Points on a hilly landscape, in no order, each with its height.
A ball rolls from a point to whichever of its 2 nearest points has the largest drop for the distance, and stops where none of them is lower. Distance is the straight distance between rows; heights are no part of it.
K_381 height 577: [112  90 132 192 118 122 105 127  94  95 127 173 142 104  79  86 160  96
  96 122 105 141 133 184 159 127 106 188 142 112 156 121 111 124]
K_29 height 691: [113 135  97  94  76 157 165 110 120 143 103 129 118 126 117 162 126 142
 127 129 132 114 100  75 101 157 135 106 117 161 113 132 111 159]
K_946 height 543: [163 141 146 139 167 184 132  92 151 187  96 102 123 159 141 164  80  99
 186  73 187 121 148 116  95 161 128 134  93 140 103 101 125 146]
K_52 height 586: [103  94 127 168 117 101  94 140  60  96 118 171 131  63  68 108 184 108
  95 118 111 147 137 181 135 164  94 198 165  98 171 130  86 117]
K_129 height 303: [131  92 187 178 128 157 130 149  86  76 133 172 167 128 120  84 155  87
 113 129 106 110 168 163 171 143  70 142 170 104 183  99 139  89]
K_42 height 524: [124 126 115  86 149  94  87 148 167 103 149 153 113 168 196 102 148 131
 127 121 151 172  91  75 127 133 178 106  94 225  96 160 205 221]
K_274 height 312: [171 142 176 131  96 126 136 192  78 111 167 183  89  47 159  83 152 146
  92 167 111 106 174 156 132 162 154 126 143 133 138 140 140 164]
K_7 height 225: [139  92 101 126 163 199 115  77 180 136 179  98 119 104  68 104 110 100
 123  78 139 139  83 130 117 127 157 165 125 199 111 116 137 192]
K_904 height 337: [138 138  88 106 159 104  74 121 153 118 173 155  94  97 119  70 150 139
 104 111 128 204  89 150  88  84 167 171 159 161  91 179 128 201]
K_878 height 566: [154 124 147 141 208 164 132  94 171 155 112  78 145 189 147 138  86 125
 184  71 193 131 178 100 119  84 112 142 126  78 117  97 137  82]
K_863 height 390: [106 185 137 122 119 123 156 164 135  98 164 143 153 119 162  99 120 129
 116 188 122  94 154 154 152 126  82 134 130  74 150 122 152 106]
K_648 height 539: [120  79 151 157 163 151 137 104 145 153 116  83 145 150  99 142  88 127
 162  76 130 102 165 124 174  98 140 109 126  98 134  90 122  80]
K_385 height 617: [172 141 159 137 193 120 132  63 170 185  96  95 139 171 192 161  83 150
 196  86 193 148 143  87  90 108 127 148 128 121  82 109 134 128]
K_339 height 393: [ 97 114 128 119  71 143 154 162 110  88 113 156  90 110 145  89 140 109
 114 150 124 143 128  91 134 170 112  93 164 151 150 121 161 173]
K_820 height 184: [ 92 115 123 153 102 106 130 173  96 104  69 121 123 142 125 120 125 124
 140 135 136 146 157 139 163 127 112 133 139  48 161 138  97 114]
K_503 height 191: [133 126  88 140 140 168 113 116 159 152 190 127 105 103  79 119 110  97
 113 111 130 131  73 136 117 115 156 122 131 194 104 130 142 189]
K_384 height 571: [161 174  94  90 140  68 103 146 147 172 103 147 136 170 192 173 116 152
 183 120 155 129 109  77 104 111 177 112  88 168  83 152 132 152]
K_453 height 351: [120 186 136 139  95  83 141 212  88 119 115 170  95 117 166 119 127 143
 108 211 131 108 165 132 146 149 145 127 130  95 157 150 117 163]
K_198 height 271: [127 127 160 144 116 159 142 135  93  88 108 141 150 165 122 104 152 108
 121 141 118 114 172 131 145 130  64 118 152  81 176 120 127  84]
K_407 height 493: [106 133 129 123  68  77 128 157  81 123 103 127  84  95 120 134 153 160
  94 151 113 126 107 172 134 148 149 120 132 105 143 151  97 120]
K_89 height 416: [ 88 124  99 144  82 133 146 162 106  98  82 142  92 144 127 119 138 100
 131 152 154 128 115  63 129 161 106  89 144 134 167 115 134 165]
K_8 height 239: [153 144 129 118 107 142 158 127 118  99  96 136 119 182 144 107 150 131
 140 144 129 142 168  94 115 134  95 107 132  99 155 137 135 110]
K_246 height 152: [111  71 137 138 136 195 126  92 103 114 148 118 155  93  64 146 136  87
  96 109 110 104 101 129  99 149  55 122 166 137 136 111 110 108]
K_643 height 247: [144 120 122 107 136 165 163  82 134 160 165 104 144 110  85 177 112 145
 109 126 124  72 116 132  99 132 104 124 111 122 109 126 102 103]
K_926 height 242: [ 98  70 134 180 128 140 100 112  77 113  79 126 126 155  84 139 150  89
 106 117 114 132 136 120 125 146  78 132 127 115 153 126  74 110]
K_373 height 431: [121 156 127  62 120 121 146 153 131 126 173 124 116  95 168 137 149 168
 119 171  94 145 122 129 113 120 154 103 115 157 107 161 141 105]
K_214 height 540: [151  96 134 129 166 151 123  99 177 148 184  93 150 108 102 131  91 119
 133 107  94 137 116 180 152 103 159 136 118 148 114 126 142 120]
K_800 height 412: [152 100 157 159 134 143 127 163  97  90 183 198 159  43 104  76 146  93
 107 122  85 130 144 189 160 158 114 188 169 126 175 111 160 127]
K_47 height 682: [106 114  88 100 100 151 129  91 118 135 122 120 111 103  87 133 138 129
 112 108 117 147 118 113  98 154 113 135 134 143 105 145 101 161]
K_140 height 551: [128 117 132 139 175 144 131 111 155 143 100  84 146 174 118 124  95 129
 179  82 153 139 189 100 156  83 129 125 135  68 132 114 128  82]
K_302 height 467: [135 190 135 108  94  72 116 182 114 132 119 154 101 161 171 110 160 150
 128 153 137 141 137 140 154 119 175  84 121 147 122 149 153 132]
K_572 height 245: [166 114 131 104 103 129 161 112 125 101 168 151 114 127 131  97 162 138
 106 143 106 139 154 147 114 149 110 123 135 141 132 138 154 116]
K_492 height 564: [177 164 139  87 152 175 158  90 159 181 103 109 140 150 172 186  91 132
 187  95 184 111 137  78  66 174 124 142  93 150  95 111 125 138]
K_934 height 505: [ 99 165 149 115  78  61 129 175 101 109  90 114  88 116 158 118 147 176
 105 172 123 106 125 169 163 138 144 137 104  61 177 146 101 107]
K_869 height 449: [135 178  99  62 121 140 147 159 140 143 172 139 121 121 183 169 133 160
 117 173 109 125  94  93  84 111 148 107 104 177  96 157 143 135]
K_78 height 491: [149 180  80  97 144 135  94 138 159 183 152 148 118 123 157 177 111 114
 155 122 135 121  85  99  84 137 155 129  99 206  79 146 128 189]
K_64 height 662: [132 167 120 113 115 102 142 109 139 136 102 112 113 133 163 144 121 168
 128 147 123 132 118 124  89 102 117 135  78  66 114 152 113 109]
K_289 height 277: [ 88 153 157 124  97 104 131 155  78  98 134 157 125  18 106 112 166 151
  92 169  90 107 126 173 134 158 101 166 157  87 176 128 108 100]
K_786 height 411: [151 175 134  96 114 151 173 121 144 129 108 100 142 204 119 147 130 155
 149 128 155  83 150  84 130 101 118  94 148  83 162 107 138  65]
K_523 height 261: [113  57 102 128 135 184 125  71 151 118 168 112 124 102  61 108 134 104
 114  69 130 126  93 119 128 143 121 145 144 187 122 108 133 154]
K_875 height 514: [136 173 105 145  98 120 105 132 119 177  89 119 107 152 127 176  98 118
 143 114 138 105  92 139 114 137 133 111  93 120 109 132  99 146]
K_950 height 98: [118  94 119 122 112 176 146 116 133 106 160 133 128 101  99 131 126  91
 102 141 104 118  98 121 114 158  79  98 174 157 134 118 144 155]
K_149 height 627: [145 125 134 108 144  87 114 110 161 138 137 125 129 130 176 122 116 157
 136 115 114 179 125 158 136  86 163 125 111 139  76 165 152 139]
K_796 height 188: [ 80 147 168 144 140 147 138 159  99 106  86 114 154 137 106 137 120 129
 138 147 136  76 147 110 173  91  80  92 180  37 198 122 123  89]
K_53 height 394: [120 150 101 108 137 137 107  98 148 131 178 129 138  69  99 103 135 127
 116 104 102 154 114 179 117 108 111 168 152 120 103 147 123 119]
K_116 height 535: [129 180 136 135 121 151 118 111 116 180  54  90 140 169 133 180  99 137
 158  95 183  77 136 119 111 137 113 146  78  77 116 106  80 107]
K_732 height 450: [119  67 164 165  99 119 136 141  80  93 120 175 113  77 113 103 157 110
 118 118  92 135 121 149 159 145 117 110 178 132 169 112 141 116]
K_576 height 334: [143 164 151 130  94 106 141 203  82 120 144 188  84 100 157 104 140 144
  96 199 114 116 166 130 133 157 158 102 134 142 135 150 142 178]
K_553 height 640: [162 165 136 111 154 115 136  84 154 167  76  90 123 163 181 175  93 169
 173 111 160 132 139  82  72 115 123 133  98  89  99 129 118 109]
K_635 height 335: [163  63 109 103 160 149 128  89 155 114 224 112 150  99  64 118 145 114
 103  89 101 136 113 167 112 137 111 153 163 145 140 110 132  89]
K_243 height 359: [152 136 106 109 140 115 100 145 131 111 202 184 108  77 103  60 163 141
  87 132 111 166 129 169 113 104 162 158 157 152 113 170 142 173]
K_94 height 434: [126  90 147 153 140 132 129 142 125 102 196 165 162  58  92 106 124 103
 100 126  75 117 108 195 166 125 108 150 166 112 166 114 156 103]
K_638 height 297: [142  58 102 111 131 136 135  95 147 114 195 129 127  96  78  98 152 126
 105  88 106 147 112 144 132 135 148 126 144 184 127 124 157 129]
K_221 height 329: [122 180  82 106  70  92 146 181 117 134  89 130 106 146 165 151 136 152
 139 173 154 132  95  83  99 127 166 121  88 122 133 136 105 126]
K_881 height 240: [129 101 121 139 133 141 120 114 146  92 132 140 167 105 127  86 127 103
 140 114  95 186 149 171 153 131 110 173 137 120 130 135 140 124]
K_911 height 460: [ 89 195 110 122  57  65 120 231  76 143 105 162  94 128 164 154 140 146
  86 214 136 108  88 115 118 152 188 117 138 157 137 130 115 150]
K_708 height 503: [174 173 114  73 144 151 147 126 177 181 188 118 146 150 173 195  90 131
 157 131 148  91 102 127 109 138 147 114 112 186  91 121 136 133]
K_422 height 567: [ 84 103 145 174 121 120 114 109 107 114 121 144 158 109  89 116 134 116
 106 108 100  94 119 184 182 111  92 152 139  97 147 113 111  96]
K_738 height 447: [ 83 167 118 144  49  89 139 202  77 122  94 152  83  96 144 133 140 125
  93 212 138 129  94 116 121 172 154 116 165 144 144 114 116 155]
K_760 height 203: [159 145 122 103 119 110 147  89 143 111 123 132 120 166 153 116 155 146
 135 141 122 159 154 116 101 144 111 125 122 137 118 144 141 125]
K_250 height 249: [112  68 164 148 161 192 118  82 102 153  79  79 151 160 102 153 110 112
 119  74 124 104 180  94  98 144  93 125 115 112 116  88  81  71]
K_569 height 561: [180  97 135 119 183 136 120  80 195 134 181  94 153 125 127 118  95 133
 134 110 109 170  99 156 126  83 197 160 110 177  84 138 152 152]
K_441 height 309: [135  52 122 158 126 166 163 147 139  71 188 157 156 124 112  87 121  75
 110 139 118 132 126 131 162 140 111 130 167 151 160  94 168 144]
K_137 height 392: [121 159 144 135 114 159 154 122 114 142  83  97 135 169 102 159 128 138
 154 138 149  80 128  84 132 116 102  85 128  92 166  96 109  76]
K_544 height 583: [164 143  89 129 149  55  92 111 147 182 111 135 124 164 155 161 116 142
 147 100 164 147 101 122 106 114 183 140  74 164  73 156 120 174]
K_172 height 268: [150 114 102 145 128  71 100 150 137 124 107 135  93 170 142 111 137 122
 142 124 146 178 124 122 143 120 179  98  90 151 119 157 142 168]
K_699 height 596: [162 114 136 132 181  79  81  83 173 146 129 113 132 146 166 112 128 147
 141 117 147 202  72 119 110  80 207 155 101 208  64 158 161 194]
K_287 height 423: [112  92 165 144  76 120 155 174  78  86 122 180  93  52 143  87 158 121
 115 151 124 126 135 121 150 174 139 104 191 155 158 108 155 160]
K_953 height 243: [ 71  98 190 150 149 110 103 100  95 111  87 102 151 117 104 145 161 137
 115 118  86  70 145 136 160 133  74 129 133  71 191  95  96  35]
K_914 height 183: [ 78 130 144 180  96 130 143 150  84 109 111 149 141  84 114 135 115 101
  94 172 118  86  95 141 130 124  76 111 170  82 142 107 124 118]
K_349 height 162: [135  75 116  98 129 173 146 101 167 104 159 109 123 145 122 126 117 103
 132 109 110 142 122 102 123 170  99  98 140 165 135 122 159 158]
K_770 height 311: [133 143  97 132 139 119  95 110 160  98 147 149 111 115 144  78 133 104
 121 134 123 204 102 147 108 123 127 173 138 167  99 157 148 198]
K_315 height 656: [114 139  87 111 101  98  96 171 113 131 158 174  88 116 120 100 152 122
  80 145 130 150  95 126 120 137 173 115 130 195 101 161 153 210]
K_660 height 479: [122 154 149  96  85  63 121 158  94 130 125 139  92 118 150 111 171 173
 102 148 112 143 137 169 147 134 179  94 116 145 115 162 133 121]
K_856 height 641: [147 129 136  98 153  90 105 148 141 124 174 166 129 124 170  99 135 150
 100 138 110 182 115 160 135  79 187 123 114 171  68 185 173 176]
K_751 height 267: [ 63 128 210 139 146 140 123 113  94  90  62  82 161 125 114 144 149 151
 116 142 128  46 114 105 154 101  70 113 133  46 212  97  92  41]
K_568 height 377: [119 152  95 111 130 120  95 135 120 115 185 165 127  55  81  71 163 129
 100 118  96 165 126 181 122 120 133 177 181 126 134 149 117 144]
K_724 height 415: [111 167 133 126 108 103 143 156 113 108 166 171 130  78 152  88 152 146
 106 165 112 122 163 178 157 133 113 168 124  99 131 145 138 123]
K_511 height 590: [163  99 169 152 215 151 130  53 175 167  94  81 143 175 169 139  86 135
 168  63 184 143 186  93  82 119 119 171 127 110  76  79 132 105]
K_33 height 210: [ 67 126 188 181 110 123 150 152  73  74  85 147 142  64 129 137 137 119
 108 185 124  80  99 120 134 121  69 108 182  64 174  98 122  87]
K_187 height 413: [111 157 109  79 130 122 114 112 139 146 169 111 118  77 122 135 142 158
 123 137  89 152 124 162 112 119 134 131 130 145 102 159 110 111]
K_13 height 195: [154  52 176 149 213 195 131  81 160 150 137  64 177 154 109 140  81 105
 135  62 141 117 191 137 117 144 129 167 113 122 104  65 120  81]
K_861 height 649: [120 145 116 115 123  83  98 189 108 136 167 178 113 121 143 111 145 140
  82 157 123 144 116 154 142 100 194 111 104 173  83 175 157 175]
K_547 height 472: [124 192  92 102  96 122 140 176 145 150 137 153 133 168 172 138 125 126
 160 150 143 110 110  84 148 116 159  80 134 180 116 112 161 136]
K_810 height 306: [128 135  76 141 123 139 111 104 145 159  97 130 134 154 103 156 110 102
 155 103 163 128 121 103 128 158 135 152  98 171 100 126 108 196]
K_290 height 473: [113 104 150 147 104 125 153 167 119 110 139 152 124 103 133 105 120 115
 140 144 102 135 135 140 179 116 135  79 173 129 149 122 158 133]
K_794 height 248: [163  66 132 119 185 150 152  63 178 148 170  75 164 142 128 149  93 138
 136  81 149 123 172 132 110 131 126 160 114 129  83  87 125  84]
K_591 height 517: [ 83 169 159 139  75  85 131 159  98 117  51 102 106 146 126 151 131 157
 109 170 135  79 100 138 163 129 118 115 135  50 195 119  85 100]
K_242 height 542: [143 143 131  88 169  63  67 152 144 137 134 163 141 175 205 140 154 138
 138 135 149 183  82  89 109  99 195 115  99 225  65 166 177 200]
K_927 height 244: [148 118 108 182 123 116 121 151 138 121 119 157 111 179 113 101 117  88
 135 140 127 138 120 118 159 108 158  98 110 150 147 132 156 177]
K_725 height 692: [135  99 120 140 153 146 117  85 139 159  84  90 126 141 125 152  86 120
 151  85 126 154 157 127 109 130 122 142  99 102  92 132  98 136]
K_14 height 714: [139  77  99 165 138 105 102  93 140 129 113 117 122 143  91 102 124 120
 124  96 120 172 121 157 143 104 181 165  95 146 106 139 116 154]
K_657 height 189: [127  98 130 129 164 183 108  66 122 157 165  97 147  89  40 145 133 117
 110  76 120 104 120 154  98 134  90 147 154 136 115 108  92 100]
K_887 height 221: [141 119 102 160 126 132 120 122 139 143 149 137 113 141  95 126 125  99
 124 127 120 127 100 137 136 123 144 100 110 174 122 131 141 158]
K_301 height 305: [172  76 124 131 169 162 150  67 178 148 151  97 135 156 144 136  91 125
 149  74 162 137 135 123 112 118 145 141 103 148  80 111 148 136]
K_28 height 289: [148 150  84 121 122  80 109 179 137 126 103 153  93 183 173 124 134 119
 163 126 163 159 122  70 120 124 162  87 104 144 132 156 155 177]
K_537 height 220: [ 84  87 165 165 128 130 105 112  64 110  62  95 137 142  95 149 164 124
 100 129 104 110 142 121 121 142  76 136 116  80 168 116  57  53]
K_371 height 304: [160  60 118 123 171 177 140  90 178  93 178  98 191 146 117 117 106  92
 132 103 120 159 133 148 134 127  99 170 135 133 118 108 139 116]
K_894 height 310: [134 159  59 134  94  90 123 190 126 152  90 140 100 169 158 153 114 111
 170 124 176 120  96  72 118 131 160 102  95 131 121 131 123 163]
K_160 height 547: [103 146 124 143 107 128 118  95 122 144  68  94 139 175 126 139 120 139
 138  94 152 103 145 146 150 117 104 137 104  79 115 107  93  90]
K_248 height 526: [161 153 119 150 133 147 116 123 136 190  86 112 102 161 143 165  83 105
 184  70 174 118 117 120 109 131 151 119  81 129 108 116 115 151]
K_314 height 222: [117  84 161 130 154 175 134  99 108 116  83  86 162 170 100 153 130 113
 127 113 107 109 175  79 114 140  75  99 141  98 154 106  99  68]
K_191 height 414: [129 146 145 127 141 135 142 140 152  92 163 122 167 129 154 101 115 118
 136 144 108 128 154 169 165 119  71 136 136  72 144 127 157  89]
K_790 height 525: [154 187 117 116  86 143 137 117 120 174  68 117 124 156 133 185 107 141
 151 123 146  80  94 102  85 138 134 122  73 112 125 118  95 117]
K_945 height 446: [124 122  98 124 114  67 115 112 120 109 100 120 107 135 143 115 155 141
 126 136 139 194 156 152 119 151 124 176 112 101 113 161  96 131]
K_609 height 664: [132 133  86  79 109 118 113 119 137 131 149 158  98 128 128 118 147 136
  97 114 117 157 101 116  96 131 152 117 127 178  87 172 149 200]
K_518 height 720: [139  98 106 154 135  80  96 116 126 123 153 139 101 107  86  86 157 131
 103 109 108 163 109 182 136 103 175 148 104 140 119 153 126 137]
K_238 height 504: [118 130 100 141  85  95 112 154 104 137  96 118  87 133 129 151 113 127
 116 133 124 141  99 154 126 128 140 110 114 102 119 157 100 148]
K_63 height 257: [107 139 198 151  88 121 159 171  68  82 106 167 115   9 126 116 160 157
  92 200 104  95 113 140 122 160 116 157 161  82 190 111 104 102]
K_616 height 284: [149 134 145 115 104 128 146 153  97 105 189 181  93  66 118  91 170 135
  81 161  98 116 140 157 115 157 128 118 164 154 143 141 147 142]
K_175 height 706: [121  81 116 171 147 150  97  81 126 131 131 119 143 116  61 117 125 103
 110  91  95 149 121 172 138 105 127 174 118 127 121 127  96 126]
K_99 height 273: [119  73 134 124 158 163 118  93 125 115 141  90 187 102  98 134 141  99
 133  80  95 141 152 142 123 157  75 152 131 122 133  99 121  50]
K_85 height 360: [123 208 125 107 115 110 134 145 135 142  45  74 114 178 121 152 124 179
 153 139 167  99 125  76 121 100 144 130  93  48 185 117  95  70]
K_555 height 492: [108 138 121 126 119 131 147 169 141 133 174 143 135 107 143 131  94 122
 129 163  98 119 121 148 169 103 144  92 140 141 116 141 153 138]
K_100 height 376: [106 178 150 128 133 151 133 142 107 127  52  83 128 177  82 155 136 155
 145 143 165  82 132  57 124  88 113 110 133  52 210 111  97  56]
K_465 height 478: [171 137 122  97 154 125 157 119 183 150 157 104 139 187 170 146  98 146
 173 111 164 127 137 105 138  95 148  97 128 136 101 125 163 114]
K_55 height 278: [130 132 110 127 121 123 122 132 135  86 153 162 120  89 147  69 148 108
 124 145 117 196 149 154 124 149 107 170 145 142 116 146 148 163]
K_462 height 409: [158 106 125  97 179 131 128  54 181 176 141 116 115 123 175 159 100 154
 159  83 180 151 102  84  65 140 137 160 112 190  64 138 147 191]
K_905 height 489: [127 182  87  88 103 104 107 186 131 143 136 168 121 163 180 142 144 119
 134 150 127 120  93  83 117 139 172  84 111 217  99 131 166 171]
K_21 height 611: [141 133 131 106 177  68  81  86 158 164 148 125 135 124 177 136 128 175
 135 124 135 193  94 148 111  73 181 156 120 181  50 172 144 163]
K_767 height 432: [ 91 149 117 160  70 103 158 186  84 108  62 143 100 131 119 150 140 127
 131 199 156 118 106  76 132 154 133  97 162 111 175 114 103 144]
K_615 height 350: [166  67 115 117 181 154 119  58 171 120 186 107 164 112  90 108 130 116
 116  68 106 160 128 158 102 113 113 193 138 138 106 118 132 103]
K_179 height 508: [105 121 137 131 139 127 143 131 149 145 164 111 146 105 120 149  92 134
 140 136 107  88 122 153 181  99 125  93 121 105 129 130 136 108]
K_111 height 241: [ 99  92 160 147 159 174 124 110 118 113 134  81 206 130 106 136 127 106
 139  95 126  89 153 149 167 125  65 129 137  95 150  93 118  48]
K_986 height 161: [ 88 165 131 153 105 121 140 194  87 104  65 135 125 145 119 120 121 121
 135 174 152 119 159 108 161 113 103 114 173  43 186 133 111 122]
K_395 height 484: [111 208  92 115 103 123 132 167 125 177 139 141 135 112 134 187 108 137
 138 171 117  68  90 103 120 126 144 110 104 163 113 123 111 133]
K_463 height 727: [137 123 145 159 100  77  99 158  97 117 147 170  95  94 109  74 163 133
  84 136 112 137 130 203 165 127 172 141 132 137 139 148 131 152]
K_155 height 358: [144 159 147  93  91 140 175 197 113 106 147 170 107 123 168 114 137 141
 110 202 112 116 147  88 119 158 146  82 152 155 151 134 163 158]
K_402 height 430: [122 160 118 115 109  68 121 139 114 109 137 151 107  96 159  96 166 167
 117 161 129 159 157 176 134 138 128 179 111 103 117 168 109 131]
K_693 height 263: [111  91 102 168 123 131  96 116 100 138  60  97 110 191 109 155 126  96
 131 101 156 140 137 103 121 155 106 141 102 109 133 122  69 126]
K_595 height 283: [121 130  83 159 124 145 109 124 131 140  65 119 133 191 116 148 109  88
 164 106 174 132 134  89 130 149 104 139 102 125 123 122  97 168]
K_346 height 209: [121 102 128 150 130 119 111 126 130 104  86 122 140 150 131 100 122 115
 151 103 118 184 167 151 165 113 120 146 131  83 135 140 119 121]
K_754 height 475: [141 149  89  75 147 154 124 130 169 154 198 129 125 122 156 161 109 125
 131 139 128 131  97 115  97 122 142 115 125 199  79 147 143 167]
K_803 height 474: [ 87 213 113 119  89  86 116 206 108 162 131 160 120 124 164 169 123 143
 113 192 109  71  84 117 138 115 170  85 116 165 129 130 137 131]
K_624 height 442: [148 134 128 109 152 138 162 125 175 112 167 102 157 167 154 128 102 128
 159 131 145 129 151 135 159 100 102 117 141  95 128 118 152  94]
K_15 height 354: [126  61 124 157 108 144 143 134 127  78 156 174 128 100 102  59 150  99
 105 117 104 149 121 139 164 135 150 147 152 170 149 120 169 174]
K_745 height 234: [127  75 189 164 204 217 111  90 125 168  95  72 164 175 108 144  88  96
 131  55 152 100 196 110 112 137 113 150 110 122 112  75  96  88]
K_366 height 302: [128  91 141 110 131 137 143  98 121 105 150 116 148  86  92 132 160 128
 128 122  75 139 151 140 122 165  90 121 144 126 155 116 129  65]
K_337 height 683: [144 127 112 105 149 133 130  88 141 182 126 100 106 110 136 163  99 149
 146  95 143 141 132 116  84 131 151 132  87 139  70 146 109 148]
K_874 height 369: [107 210 143 133  93 116 161 190 112 109 126 160 121 121 168 102 122 149
 107 214 131  85 155 123 145 129 118 127 131  72 160 125 136 124]
K_324 height 198: [ 96 106 162 143 144 140 122 116  91 122  51  84 147 175 100 146 136 142
 121 119 111 101 181  84 120 124  94 118 126  56 167 110  74  44]
K_48 height 433: [131 193 144 105 102 115 167 161 122 122 103 134 116 178 124 120 147 164
 144 160 144  86 159 101 158 101 134  90 153  82 184 125 142  95]
K_674 height 325: [121 114 151 118 122 132 159 118 118 117 118 106 127 114 110 145 140 140
 140 152  86 122 145 117 135 143 108  79 141 117 161 117 120  82]
K_122 height 147: [ 96 133 112 155  97 170 141 127 103 137 124 138 130  90  95 151 104  94
 102 150 122  94  78 118 105 133  81  99 157 129 116 114 118 147]
K_504 height 217: [133  98 131 122 137 185 139 101 144 117 105  96 135 185 115 137 117  96
 150 105 125 129 156  82 120 155  81  92 135 134 143 115 133 126]
K_535 height 361: [197 101 133  94 186 132 149  72 190 178 180 101 128 147 174 168  88 143
 152  94 180 130 116 117  84 129 154 133 105 180  64 120 152 148]
K_969 height 523: [121  86 149 137 163 135 135  95 163 147 172  86 159 105  99 148  95 132
 141  99 103  92 135 171 175 115 130 124 115 112 130 105 133  79]
K_626 height 333: [142 137 180 185 118 141 142 173  93  90 149 173 111  91 142  70 143  97
 116 162 120 109 174 164 161 152  99 128 164  97 177  99 156 121]
K_294 height 506: [117 145  90  97 110 114 113 157 162 118 147 162 110 168 172 111 138 115
 122 123 138 130  95  76 128 152 158  90 114 222 112 141 194 209]
K_321 height 673: [132 117  81  92 127 116 100  88 140 153 137 120  96 112 109 127 133 151
 117  88 131 170 107 124  85 126 154 136 126 160  82 169 110 177]
K_883 height 579: [168 102 117 124 169 133 109  78 188 135 154 115 121 144 138 108 112 124
 136  99 139 173  82 122 109  96 184 145  99 202  79 144 166 192]
K_500 height 451: [133 189 124 108 104 101 151 148 143 134 123 134 123 180 149 123 140 153
 161 148 142 123 149 113 162 109 150  79 138 133 140 130 154 106]
K_720 height 213: [ 87 127 169 140 165 156 120 125 129 117 108  81 170 143 103 132 116 126
 150 106 132  80 157 130 185 100  79 106 152  56 173 105 124  60]
K_681 height 652: [150 142 137  97 124 146 161  90 146 131  88  85 133 149 158 151 111 167
 145 126 127 137 141  97  80 117 106 126  96  73 117 129 113  84]
K_306 height 507: [141 175 121 105 136 146 154 118 164 175 139 105 144 150 152 174  94 137
 171 124 153  89 126 118 136 117 133 110 102 127  97 122 131 114]
K_284 height 556: [152 156 125  82 155  75 107 140 147 143 130 158 133 175 210 146 134 155
 150 145 134 171 118  88 108 105 170  99 112 186  81 172 164 166]
K_783 height 558: [ 92 128 127 147 108 108 115 100 118 128 113 104 132 124 113 125 135 139
 117 107 116 104 128 176 154 121  99 143 105  82 132 121 102  83]
K_931 height 298: [117 113 151 129 112 124 145 128  91  98 142 150 145  65 100 116 177 136
 116 143  84 121 146 159 132 159  86 150 137  99 170 126 120  75]
K_496 height 219: [119 131 136 140 140 163 127  68 113 180 121  94 127 108  74 175 117 135
 123 104 139  85 130 144 102 146 102 137 107 127 108 113  82 104]
K_357 height 699: [134  93 129 164 170 156 100  76 149 131 112 100 155 153 108 127  99 103
 137  88 119 145 148 156 131 104 108 170  93 106 104 124 109 115]
K_177 height 235: [104 127 185 169  93 110 158 177  62  81  82 161 106  70 131 128 146 136
 113 196 122 104 135 122 137 149 112 116 171  71 192 118 105 115]
K_437 height 246: [149  58 117 140 147 174 163 121 161  95 182 118 177 167 107 125 103  78
 120 134 139 122 131 132 154 127  97 133 144 138 137 100 142 126]
K_873 height 344: [125 205 110 100 101  80 140 170 132 127  74 108 109 168 155 145 140 177
 153 178 159 124 115  84 117 114 160 125  78  86 165 136 104  93]
K_818 height 384: [138  81 136 146 124 133 123 150 103  93 191 196 122  40  81  62 160 108
  91 122  99 141 117 161 144 145 149 161 196 166 161 121 161 169]

Call two points neighbours if one is among the 2 nearest of the other. Go from one point of each pair to the other, from neighbour to neighbour, staying as low as possible. Name the highest point that can't be avoided.
K_503 / K_437 => K_615
K_950 / K_13 => K_250
K_986 / K_13 => K_751
K_324 / K_950 => K_314

Where does a ball stop that starts at each point below?
K_337 => K_339
K_465 => K_760
K_366 => K_950
K_878 => K_339
K_660 => K_503
K_47 => K_339
K_52 => K_950
K_402 => K_760
K_53 => K_986
K_699 => K_339
K_42 => K_503
K_873 => K_503
